Each scene shows the same named points in several views. A view is turned or mirrored, and shifted as a whole, has a little noise and may leave points out.
In the rows, 128 means zero.

Scene 1
View 1
dun: [108 186  98 119 153 103  81  88  98 181  80 150 143  97 144 155 134  62
 204 173 156 124 116 100 137 152 105 150 179  78]
kotat: [156 211  98 146 127  78 113  87 142 150  87 171 146 122 170 115 148  66
 189 199 115 122 110  74 127 154  49 139 175 145]
Rovig: [ 97 118 143 114 150 167 143  83 129 185  64 151 139 101 145 164 121  86
 143 145 154 113  77  60 144 202 132 120 204  68]
Deta: [186 222  61 135  80  77  53 125 150 122 106 172 108 108 135  81 154 108
 189 168  76 127 151 132 174  98  31 138 150 159]
gulut: [131 111 118 109 115 181 109 108  58 193  53 147 138  86 120 161 100 132
 158 120 129  75 141 100 170 205 159 117 168  90]
Zigo: [102 187  97 125 102 171  86 115 171 161  85 145 111  91 133  98 130  94
 132 123 121 133 123 114 117 195 106 128 199  88]
feg: [117 211  87 150 114 148  95  69 131 181  74 165 141  85 147 115 130 107
 168 138 111 108 106  83 129 196  99 124 195 117]
fup: [137 138 105 133 109 156  85  94 120 134  35 217 134  93 120 113 137 109
 111 152 128 110 104  80 200 168  88 104 189 102]
bet: [121 135 138 109 132 153 152 104 151 184 100 116 122 113 156 148 120  97
 163 143 119 116  95  76 126 189 115 130 187  99]
kon: [198 130 123 116 113  87 137 129 130 137  89 159 126 139 153 128 137  96
 176 188  97 109 125  80 179 128  57 127 149 155]
sekif: [169 126 140 118 116 127 162 119 157 151  84 153 127 135 161 129 129  94
 145 173 105 112 107  63 146 171  76 122 173 138]
gope: [175 176 112 131  99 132 146 134 126 170  89 130 138 130 167 106 114  88
 171 167 100  96 168  91  87 213  92 136 160 157]
fot: [145 155 102 122  86 172 103 132 145 153  74 156 112 101 130  97 121 116
 126 127 103 109 145 109 142 195 106 116 177 118]
mukis: [138 159  83 117  80 179  64 146  92 162  59 155 115  84 108 104 110 123
 140 114 115  96 184 141 145 199 132 126 166 102]
zepab: [138 183  84 110 103 125  70 128 116 175 108 117 108  93 127 127 124 112
 197 131 104 114 151 142 146 143 108 146 156 105]
poki: [115 226  83 135 136 121  92  80  71 221  92 117 156  86 158 150 114  89
 235 149 128  93 147 106  90 202 129 153 172 108]
refi: [138 187  70 105  96 127  38 150  90 162  87 134 111  89 111 115 121  96
 188 138 127 119 190 165 146 147 111 149 154  94]
leg: [135 207  87 144 115 111  85  81 148 151  79 183 135 100 148 107 149  87
 168 167 113 126 100  88 151 151  63 129 187 122]
nenu: [185 109 129 115 108 126 142 116 111 157  82 151 128 123 144 146 121 129
 168 157  90  88 118  74 191 154  91 117 151 144]
rovi: [129 178 103 132 114 137 105  97 147 160  78 162 130 102 146 113 133  91
 152 153 118 120 112  90 138 176  88 125 187 112]
Kifep: [225 149 117 128 100  74 151 121 138 143 108 149 127 144 166 123 138 119
 193 187  59  96 123  72 176 123  39 128 137 191]
biv: [149 158 105 108  99 136 104 129 142 167 109 118 102 105 135 126 123 117
 177 132  93 115 134 119 151 152 100 135 162 117]
tukob: [140 133 128 113 105 180 147 124 125 192  88 110 122 104 146 134 102 123
 156 120 100  92 137  92 119 218 136 124 174 117]
View 2
feg: [124 153 114 108 102 136 150 148 146 177  93 114 101  94 147 146 154  83
 161  91 161 134 117  89  99 128 116 158 168 115]
kotat: [105 165 121 130 158 156 133 129 145 179 122 147  92 103  91 168 150  60
 126 143 153 147 157  43 105 114 122 125 123 102]
mukis: [129 160 133  65  99  86  87 166  93 211  61  96  63 125 161 152 163  99
 162  65 168 104  86 137 151  84 143 194 123 124]
gulut: [ 74 150 147  81  84 109 100 165 102 202  55 116 109 135 170 133 137  55
 164 105 140 106  48 184 161 116 117 205 169 104]
dun: [ 85 159 119 120 153 156 118 169 148 174 100 162 117 118 139 192 125  54
 129  81 121 146  91 104 101 123 168 150 145  90]
leg: [120 168 122 133 133 132 130 134 142 179  90 133  87  95 111 158 157  79
 140  94 145 149 152  72  90 124 120 124 129 114]
tukob: [104 165 156  83  79 146 125 135 102 161 100 102 103 144 179 139 159  90
 170 133 162 117  62 126 188 101 102 180 155 111]
biv: [120 182 150  86 117 135 112 112  84 151  90 129  85 122 140 150 156  94
 146 100 145 141  86 113 149 109 129 147 101 121]
fot: [130 172 146 100  90 112 105 143 110 185  79  89  71 131 165 147 175 107
 167  97 165 119 111 106 163  86 108 163 135 123]
nenu: [ 77 174 162 108 115 118 104 103  84 182  75 138  95 128 102 118 146  48
 137 165 137 131 104 138 162 119  82 151 111 111]
poki: [109 138  99  49 134 174 156 173 135 169 136 152 119 101 150 176 127  62
 145 103 166 122  54  87 107 124 179 200 162  98]
kon: [ 82 180 158 122 151 127  94  99  91 182  97 151  80 128  78 139 147  51
 118 172 136 141 135  99 155 104  99 126  84 109]
fup: [ 92 164 144 156 107  80  91 149 136 218  34 109  82 116 127 137 160  64
 152  85 130 128 151 136 115 112  84 140 148 117]
Rovig: [ 66 164 151 164  93 156 124 159 152 164  75 116 135 146 187 160 138  60
 165 108 115 139  86 142 152 125  95 148 200  90]
refi: [128 169 124  56 145 105  83 160  85 192  84 137  60 117 138 184 148  97
 132  48 151 126  79 118 127  89 193 177  80 118]
sekif: [ 86 178 165 143 117 146 108 111 117 168 100 122  94 142 124 142 158  69
 143 170 143 139 128  97 174 102  76 130 129 105]
rovi: [113 171 133 127 116 134 123 140 135 174  90 118  92 116 142 158 158  85
 152 101 146 138 125  93 126 110 114 142 144 113]
Deta: [149 185 124  85 165 101 103  99  87 183  92 146  43  79  63 150 166  96
 117  92 160 149 162  59  87 105 146 115  39 135]
Kifep: [ 96 180 154  96 149 134 114  70  76 169 114 158  76 109  51 114 153  52
 117 201 156 143 141  80 149 115  87 124  68 118]
zepab: [124 174 132  63 134 130 112 129  84 159  92 142  82 109 138 164 146  95
 138  71 147 140  76 113 126 112 168 162  90 119]
Zigo: [138 177 135 124  96 134 120 147 134 164  85  92  82 125 183 170 172 119
 169  56 154 137 113  90 137  96 128 144 147 118]
gope: [115 161 136  78 123 153 122 139 114 182 137 113  77 134 131 156 163  82
 147 173 187 113 110  61 179  81 117 173 127 107]
View 3
nenu: [112 117 175  81 111 142 100 183 121 135 130 138 118 116 161 108 122 129
 168 132  62 131  74 129 122 110 154 131 164 116]
sekif: [123 134 140  97 102 152 102 176  95 109 127 124 118 102 169 107 128 127
 158 167  67 102 113 141 131 138 142 145 174  87]
fot: [ 72 137 124 121  78 129 159 159 117 124 111 144 126 137 153  44 135 142
 143 165 108 120 124 102 122 126 173 137 148 122]
feg: [ 94 146 115 126 107 146 135 124 141 109 107 178 121 135 163  93 141 141
  95 157 111 138 154 143 111 155 146 119 104 139]
Zigo: [ 92 163 111 135  85 139 179 150 113 114 101 157 149 141 149  42 147 152
 107 185 119 114 167 112 116 146 155 126 126 106]
poki: [ 90 147 124 105 187 144 167 170 142 128 119 178 155 148 207 116 136 121
  58 110 140 130 156 140 114 150 117 149  77 180]
gope: [ 60 128  97  96 129 148 142 168  86 124 126 132 118 105 205 104 130 108
 132 136 110  95 121 133 137 144 154 190 148 127]
mukis: [ 50 138 135 127  91  99 189 168 133 141 118 140 138 171 153  33 132 145
 146 129 136 130 118  75 123 109 170 134 130 165]
dun: [143 177 161 124 160 128 143 164 126 124 118 137 173 157 163 129 142 138
  95 127 126 127 164 131 121 153 105 107  95 132]
kotat: [117 167 117 112 131 152 102 108  89 135 113 133 137 107 162 165 148 118
 127 125 105 117 140 162 129 171 133 132 115  84]
zepab: [ 82 154 147  99 131 136 184 163 112 174 104 160 177 138 143  77 148 135
 124 117 116 133 108 106 113 116 160 133 106 106]
fup: [115 149 157 142  58 106 100 124 138 105 120 126 109 158 121  84 130 159
 168 160  97 139 128 109 121 134 154  81 144 129]
Rovig: [162 143 167 128 107 139 121 205 149  64 129 145 126 147 174  72 121 155
 101 202  78 114 170 132 116 144 109 107 155 144]
Kifep: [ 97 126 148  61 131 165  86 143  78 171 119 134 126  80 157 160 137 103
 178 105  59 123  54 155 129 125 168 155 152  65]
refi: [ 68 167 149 118 136 104 203 165 111 178 108 135 188 170 141  73 149 138
 134  95 152 131 120  80 122 116 157 129  97 129]
bet: [135 138 149 101 122 161 141 208 123  95 122 155 140 118 182  73 130 135
 103 188  74 107 144 136 118 137 128 140 154 111]
Deta: [ 69 172 125 101 110 140 144  80  76 208  91 143 165 114 106 136 162 123
 165  84 118 140  85 128 121 137 184 123  93  52]
kon: [114 141 160  84 121 144  96 159  85 151 125 114 136 104 152 144 133 118
 179 118  74 115  81 135 133 127 150 136 158  76]
gulut: [101 115 181 110 114 109 148 217 172 102 137 153 121 172 179  47 110 149
 130 146 101 138 115  94 115 101 138 118 147 198]
biv: [ 96 144 149  94 120 149 168 179 111 155 106 157 163 126 149  73 143 133
 127 144  94 126 106 116 116 117 158 138 132  98]
tukob: [ 86 112 135  95 114 148 162 215 133 105 124 167 123 127 196  45 124 135
 113 175  86 112 121 118 118 119 152 162 160 147]
rovi: [108 157 128 123 103 141 134 140 117 118 111 148 133 133 153  92 140 140
 124 160 104 122 144 130 120 148 146 121 128 108]
View 4
rovi: [138  81 130  77 123  87 131 130  94 113 119 125 180  88  92 146 190 105
  85 140 141 132 102 131 134 131 103 152 106 129]
fup: [131  75 141  88 137  14 137 102  97 115 151 110 217 104  79 171 201 103
  97 127 134 148 124 108 118 107 152 122 119 125]
fot: [161  33 127  75 144  96 120 131  86 137 146 111 170 107 100 154 216 108
  89 122 144 127  85 124 126  97 121 131  77 128]
refi: [157  87 105 117 127 106 122 173  81 159 184 145 109 115 112 152 174  67
 103 145 158 166  53 119  70 105 149 181  89 110]
Zigo: [147  42 113  59 124  92 149 131  86 108 114 123 144  82  98 148 208 102
  90 129 122 136  83 135 125  93  98 175  77 119]
Kifep: [147  81 171 154 127 145  69 170  87 185 134 119 223 106  63 149 151 111
  81 142 184 117 101 140 157 209 115  76 154 149]
feg: [137 107 138  72 112  81 145 117 119 109 129 116 187  82 113 145 210 105
  70 141 159 138  92 137 145 135  91 179  75 118]
bet: [153  46 105  44  93 101  92 117  92 106 110 134 187  95 136 116 167 131
  69 137 159 110  96 121 140 125  74 143 127 152]
leg: [118 109 149 105 118  83 149 142  99 118 113 126 187  76  69 158 181  92
  89 145 136 145 105 143 141 161 109 162 113 118]
sekif: [145  51 133  75 134 110  87 132  81 126 112 128 214 103  87 138 171 128
  77 138 153 105 121 120 147 149  99  90 143 159]
Deta: [131  92 168 184 133 129 138 191  76 187 141 121 157  84  32 177 169  67
 113 142 142 162  71 156 128 187 143 147 113 101]
mukis: [171  54 112  80 148  83 121 134  92 150 192 117 142 127 123 159 221  90
  92 126 163 147  67 111  89  72 147 150  58 117]
zepab: [160  70 114 117  98 118 109 159  88 159 159 135 133 101 121 142 163  85
  95 139 167 152  52 132 101 130 118 179 100 114]
kon: [141  79 148 129 134 114  80 158  77 157 137 134 209 109  71 146 146 110
  90 146 166 124 110 119 129 177 126  86 164 154]
biv: [163  41 121 107 100 115 100 148  83 153 139 123 160 100 113 138 166 103
  91 130 162 137  66 132 122 128 109 149 112 127]
gulut: [179  68  98  48 118  40  81  90 116 129 200 120 197 136 173 134 197 117
  70 129 197 133  87  81  92  71 136 131  93 143]
gope: [160  86 132  65 168 168  92 162  90 142 136 139 168 113 105 136 205 114
  58 153 174 102  96 126 137 147  88 115  82 155]
kotat: [116 138 152 103 134 122 129 162  95 120 103 144 189  80  64 146 167  98
  77 162 149 132 117 140 145 194  95 143 129 136]
dun: [127 145 103  76  97  76 125 140  99  96 133 162 156  92 127 128 148  88
  82 164 162 152  99 113  95 143 105 191 135 131]
Rovig: [142  69  94  17  95  39 107  87 104  72 114 137 204  99 148 117 172 131
  71 138 151 120 121 101 123  99  87 149 136 152]
View 5
sekif: [109 162 109 132 158 165 126 139  91 161 157 144 119 126 166 131 156 161
 167 177 156 120 157 115 117  68  96 159 142 177]
Kifep: [ 66 192 129  91 177 181  94  88  98 177 128 165 123 165 241 100 152 159
 147 170 147 106 126  75 124  82  91 179 156 156]
Rovig: [109 100 115 156 151 179 162 135 105 152 152 136 153  93  74 172 168 175
 179 167 155 140 205 163 125  59 131 120 107 182]
biv: [ 95 119 127 106 177 180 141 101  97 136 144 138 145 106 152 121 172 161
 139 141 170 154 122 106 113 139 140 160 143 152]
kon: [ 82 187 121 115 169 159 107 102 115 169 136 151 133 143 203  92 155 176
 168 166 145 112 132  89 128  90 109 168 134 169]
gulut: [ 54  89  87 119 132 177 122 100 107 143 122  92 142  83  93 168 182 151
 185 145 189 178 139 137 142  80 190 114  88 179]
mukis: [ 88  94 106 118 125 137 119 119  92 115 124  98 132 102 101 145 166 165
 142 140 192 184  67 100 119 142 201 135 120 176]
zepab: [ 84 110 153 101 174 178 142  86 107 134 124 131 163 108 138 113 170 174
 138 134 163 161 105 110 116 176 174 159 145 154]
poki: [ 50  95 196 103 156 216 154 101  95 173  79 114 173 134 106 174 149 167
 152 166 148 153 148 177 133 160 201 135 184 187]
fup: [111 118 112 151 123 114 119 116 115 132 123 159 140 136  95 145 148 206
 147 163 160 137 120  81 124  56 136 124  77 165]
kotat: [101 163 187 127 157 163 136 121 104 176 103 172 152 178 158 128 124 202
 138 187 124 100 143 116 120 112 119 162 171 179]
leg: [113 128 177 133 155 148 142 109 105 150 110 178 157 165 122 137 135 210
 118 168 136 116 128  99 113 113 126 148 143 159]
nenu: [ 64 151  95 108 159 177 104  92 105 161 137 136 128 120 179 123 171 154
 171 158 169 136 142  98 133  61 118 149 113 161]
refi: [ 81 117 150 108 153 147 134  96 121 128 111 110 163 104 122  96 166 190
 147 128 165 170  72 103 124 201 207 154 135 170]
dun: [ 84 123 182 139 161 178 160 104 132 166 102 143 186 122  96 131 150 210
 173 160 125 127 168 152 134 143 169 138 136 182]
bet: [108 115 121 131 171 198 161 130  85 151 161 135 142  95 123 156 171 151
 162 162 163 142 183 152 113  93 118 145 147 171]
tukob: [ 88  99  97 111 155 197 137 131  70 141 154 104 120  93 127 172 174 125
 158 158 192 167 143 143 114  97 149 142 152 176]
Zigo: [142  88 142 139 149 148 163 145  79 119 150 142 140 112  84 156 153 181
 118 154 168 155 117 119  97 139 143 147 150 167]
gope: [ 84 152 133 106 145 181 119 151  68 163 129 109 110 143 168 152 144 139
 155 184 169 139 112 138 116 121 149 163 199 198]
rovi: [112 119 147 134 149 154 145 126  94 144 130 152 144 136 114 149 149 186
 137 165 154 134 135 116 113 106 132 144 142 169]

Which points are out of place in each view (at most two, in the order of its rows)? Write none if all are in place.
view 1 => none
view 2 => fot
view 3 => zepab
view 4 => gulut
view 5 => none

Scene 2
View 1
som: [125 197  91 117 134 181 126 102 143 148 122  98 189  80 195  97 147 121
 148 124 116 204 170 165 114 110  83 141  78 145]
buv: [124 164 117 141 124 172 128 121 105 148  70 126 190  78 119  79 169 144
 107 100 110 162 153 155 133  69  96 172 126 173]
zon: [144 159 102 101 117 183 128 133 137 138 118 113 185  88 155  99 128 119
 139 107  97 179 138 156  93 117 133 127 123 189]
povak: [171 100  70  82 133 184  76 189 103 153 108 146 192  39 121 105 165  96
 141  66 105 159 118 173  84  52 163 137 167 187]
tive: [138 206 156 136 100 192 147 114 167 152 107 116 163 138 175 100 130 158
 115 111 112 164 149 121  85 149 110 159 143 192]
Pifi: [136 182 135 118 104 178 131 149 133 167  77 166 158 121  97 101 173 154
 112 127  96 144 102 137 121 112 141 181 159 170]
kogu: [160 190 126  81  98 188 127 135 182 159 118 134 155 122 176 119 146 127
 154 124 104 185 127 143  78 141 146 147 150 159]
Lut: [137 224 136 103 100 183 153  90 190 150 117 106 161 134 202 106 136 138
 152 143 108 206 158 142  93 155 103 151 109 147]
nage: [143 181 118 119 125 188 122 171 127 162 102 173 162 124  93 110 166 144
 114 129  93 133  74 127 114 141 166 167 151 188]
tikuz: [154 171 129  90  98 176 137 132 154 148  95 135 166 115 133 100 145 133
 141 120  93 178 122 148  92 122 150 152 150 176]
supu: [137 178  93 128 143 184 106 148 116 156 100 145 179  89 128  99 178 128
 127 120 110 166 116 147 126 105 126 169 116 160]
Fef: [ 99 206 115 101  86 183 149 102 156 172 102 113 176  83 189 114 139 146
 134 135 107 174 174 174 120  87  67 133 113 138]
reli: [140 170 130 111 110 170 149 128 126 138  83 138 175 117  94  86 148 140
 121 130  83 165 109 143 121 124 151 163 135 190]
bada: [152 170 121 112 116 182 125 139 138 149  99 135 172 108 135  99 153 133
 128 111 101 166 123 142  98 118 140 158 144 182]
zemeb: [145 202 111 135 150 185 127 130 136 137 119 132 173 130 136  92 155 129
 135 138 101 180 106 124 115 169 141 167  95 177]
tele: [152 194 114 111 134 171 133 127 139 139  98 147 165 130 107  91 170 127
 146 152  89 191  96 136 125 154 160 177 110 162]
Gese: [124 206 112  94 101 192 146 132 163 159 129 134 166 117 163 121 126 135
 139 146  93 164 117 147 103 150 132 124 121 169]
tas: [145 204 128 133 131 178 127 119 147 152  87 138 164 126 141  91 182 141
 134 130 112 186 127 132 120 128 121 192 119 147]
busul: [105 189 120 130 108 159 162  64 125 133  74  86 198  82 157  68 143 140
 124 129 103 203 193 171 143  79  58 155  79 153]
View 2
Lut: [126 183 121  94 111 135 131 145 101 163 130  99 122 119 143 109  99 136
 134 145 155  21  86 125 123 147  75 167 114 104]
reli: [100 197 119  48 141  81 138 161  77 153  91 125 116  96 151 161 153  96
 103  97 147  99  94 174 162 129  67 126  64 119]
zon: [116 183  96  81 139 114 146 144 102 150 127 101 105 140 138 160 144  72
 119 132 144  80 105 175 170 113  68 174  77 131]
supu: [122 159 131  88 129  97 142 126 101 159  94 146 137 109 144 155 169 103
  88 121 154 121 119 165 190 127  69 168  87 141]
tas: [127 174 149  86 118 107 132 148  87 157  96 145 150  90 153 133 141 134
 104 113 162  87 109 146 164 153  76 158  86 116]
busul: [132 157  97  71 113  95 101 140 139 151  81 131 104 115 174 139  62 126
  97 133 138  17 110 130 202 127  12 176  66 164]
kogu: [118 189 122  92 144 129 151 159  70 163 148 100 123 120 131 135 148 104
 121 140 174  66 105 168 121 132 100 171 111  97]
tele: [110 188 149  69 122 104 147 134  72 162  86 124 126  79 151 135 165 104
 101 104 143 124  80 146 132 165  82 136  72 103]
nage: [ 94 190 137  62 143  78 156 144  67 161 101 136 144  99 127 163 209 104
 104  94 162 141  98 186 161 120 100 115  99 111]
Fef: [120 150  93  86 133 103 119 136 123 169 117 121 109 129 143 133  98 137
  94 151 169  14 114 145 171 101  45 173 134 153]
Pifi: [102 184 135  57 149  73 137 167  65 158  95 148 143  89 144 161 173 124
  91  95 178 103 115 184 169 120  83 121  97 117]
tikuz: [110 194 116  69 152 106 144 167  67 155 124 112 114 109 143 153 149  93
 106 119 165  79 107 180 144 126  80 156  83 110]
tive: [115 206 117  77 108 109 129 172  99 147 132 115 154 132 133 139 129 140
 163 114 158  39  98 157 161 123  87 137 104  99]
bada: [114 188 117  76 140 101 143 159  81 150 118 123 130 116 139 160 158  96
 112 116 160  94 113 178 168 121  81 157  81 118]
povak: [124 163 100  96 184 102 164 154  79 144 137 126 110 139 135 203 199  26
  71 137 172 148 159 230 209  89  76 217  60 153]
Gese: [101 179 108  78 135 110 149 130  96 173 125  99 111 130 125 133 148 108
 120 132 151  72  79 151 131 117  84 137 126 116]
zemeb: [117 187 139  84 105 112 148 123 100 157  95 120 138 109 138 134 162 105
 130 109 130 118  80 139 152 154  86 143  78 110]
som: [139 151 107 109 112 130 132 114 135 161 114 113 112 137 147 130 104 107
 108 153 138  52 109 129 177 131  48 202  94 150]
buv: [126 166 111  70 131  75 120 158 112 145  86 156 138 111 161 170 132 113
  90 109 158  83 136 174 227 110  44 165  65 155]
View 3
kogu: [114 117  92 130 149 159  54 137 161 142 143 174 130  77 108 125 140 184
 165 102 130 138 144 140 148 117 111  88 120 157]
tive: [119 107  59 139 126 151  45 159 150 160 105 150 128 119 131 103 103 150
 128  93 144 130 140 158 147 117 111  99  94 125]
tele: [104 138 123  93 144 156  78 153 102 120 126 177  92 122  78 156 117 178
 164 116 174 105 120 137 156  84 120  81  88 155]
nage: [102 145 134 121 134 122  89 145 138 107 137 127  92 109  86 148 108 177
 188  75 176  75 112 130 143  97 143  96  85 109]
busul: [147  99  79  92  75 150 122 174  81 179  66 173  52 130 110  95 137 127
  71 120 139 179 164 158 137 102 119  66 121 183]
som: [142 112  91  79  81 151 104 178 121 149 105 191  94  84 100  85 138 159
 110 138  96 162 163 163 150 102 107  78 123 177]
reli: [103 124 108 112 136 134  94 143 107 138 107 142  77 134  87 144 126 168
 161  74 192 119 135 137 151 102 134  88  97 142]
Fef: [140 102  99 138  78 156 106 168 134 164 112 156  81  87 121 103 142 138
  91 112 101 160 163 147 113 124 109  78 134 180]
supu: [135 141 128  82 106 124 115 155 122 119 118 160  75  88  86 117 120 166
 154 108 143 109 127 144 145  88 143  74 104 124]
zemeb: [107 135 106  84 122 147  71 176 118 118 118 174 113 122  85 127 102 176
 155 122 149 103 127 154 166  88 113  95  77 140]
tikuz: [113 118  98 122 147 142  78 131 134 146 126 157  98 101  99 132 142 178
 167  83 167 137 145 136 147 111 129  81 116 148]
zon: [115 113  88  90 112 125 100 153 137 140 114 157  97  96  89  99 151 187
 166  84 141 152 166 154 164 117 126  93 118 154]
Lut: [119 104  74 130 125 186  42 167 137 161 121 193 131 103 122 116 125 158
 112 136 115 152 149 154 143 113  86  87 107 185]
povak: [146 138 121  60 127  72 153 101 157 119 130 142  66  36  72  85 167 209
 216  54 155 141 155 138 162 106 185  70 151  96]
tas: [136 132 108 104 133 155  75 148 115 139 114 178  92 106 105 130 104 149
 128 126 154 114 114 143 142  86 128  68  97 135]
bada: [119 125  99 108 134 131  88 139 135 140 117 150  96 100  98 115 127 173
 164  84 161 125 138 144 151 106 136  85 110 129]
Gese: [ 96 115 107 135 111 153  75 174 147 132 138 152 118 104  98 130 133 176
 151  98 122 122 152 142 139 119  97 104 102 171]
Pifi: [119 136 125 135 138 136  91 132 127 134 124 129  74 111 102 148 110 152
 156  76 184  96 112 125 128  99 148  77 100 114]
View 4
kogu: [121 126  78 148 102 174 173 139 153  86 119 130 121  91 206 168 107 127
 132 153 137 112 110 102 101 180 134 105 132 115]
Fef: [155  79 120 152 119 170 138 134 175  89 140 137 122 136 150 141  97 136
 106 169 153 129 110  68 150 159  70  87 161 169]
bada: [127 150  93 158  72 155 161 128 142 119 128 127 137 109 190 131 112 120
 107 141 127  93 130 107 126 146 125  98 132 117]
supu: [148 159 122 150  70 139 160 138 134 115 137 111 118 123 180 116 120 132
  85 175 134  93 146 135 152 134 117 101 151 116]
tas: [117 142 116 137 105 118 155 173 131 119 135 102 138 106 189 143 121 144
 107 176 129  93 140 109 131 145 109 101 141 129]
tikuz: [117 151  77 152  79 157 162 128 149 109 122 126 136 111 195 140 109 116
 127 144 126  95 117  96 124 161 130  98 113 127]
nage: [136 184  87 160  41 156 176 133 151 129 136 107 169  87 201 129 126 100
  98 164  90  98 157 148 133 134 137 143 116 110]
Gese: [150 110  99 160  93 179 163 131 149  75 144 109 142 110 194 166 105 110
 130 148 127 123 109 118 110 149 118 116 131 146]
zon: [144 130  98 171  73 169 155 105 132  97 128 131 112 131 186 128 101 119
 112 121 147  95 111 106 123 146 123  77 141 121]
busul: [138  90 143 152 121 119 112 142 132 113 144 119 123 174 140 115 100 150
 106 141 162  93 108  49 161 125  59  46 153 179]
povak: [150 205  80 169  15 186 178  65 156 123 100 169  71 130 182  80 104 118
  76 149 156  75 137 131 171 169 152  79 151  71]
buv: [137 151 124 158  70 126 137 131 145 150 132 129 136 138 154  92 111 135
  73 155 136  81 149  85 168 127  85  76 152 136]
tive: [121  96  95 167 110 155 150 157 143 126 138 125 169  83 191 164 111 122
 108 118 121 108 129  77  84 146  97 100 151 129]
som: [156  88 138 155 121 151 143 139 125  80 138 122  85 147 168 142 100 151
 104 152 173 109 107  97 135 148  92  60 177 140]
zemeb: [141 136 124 155  91 131 160 154 103  95 147  85 135 116 201 149 118 126
 115 149 128  95 129 144 112 124 128 100 140 126]
Pifi: [119 173  92 146  63 140 161 142 162 138 134 114 172  98 183 123 123 113
 100 174  99  95 153 110 148 141 116 128 114 133]

Which points are out of place in each view (at most two, in the order of its rows)? Write none if all are in place.
view 1 => none
view 2 => tele
view 3 => povak
view 4 => nage, zemeb
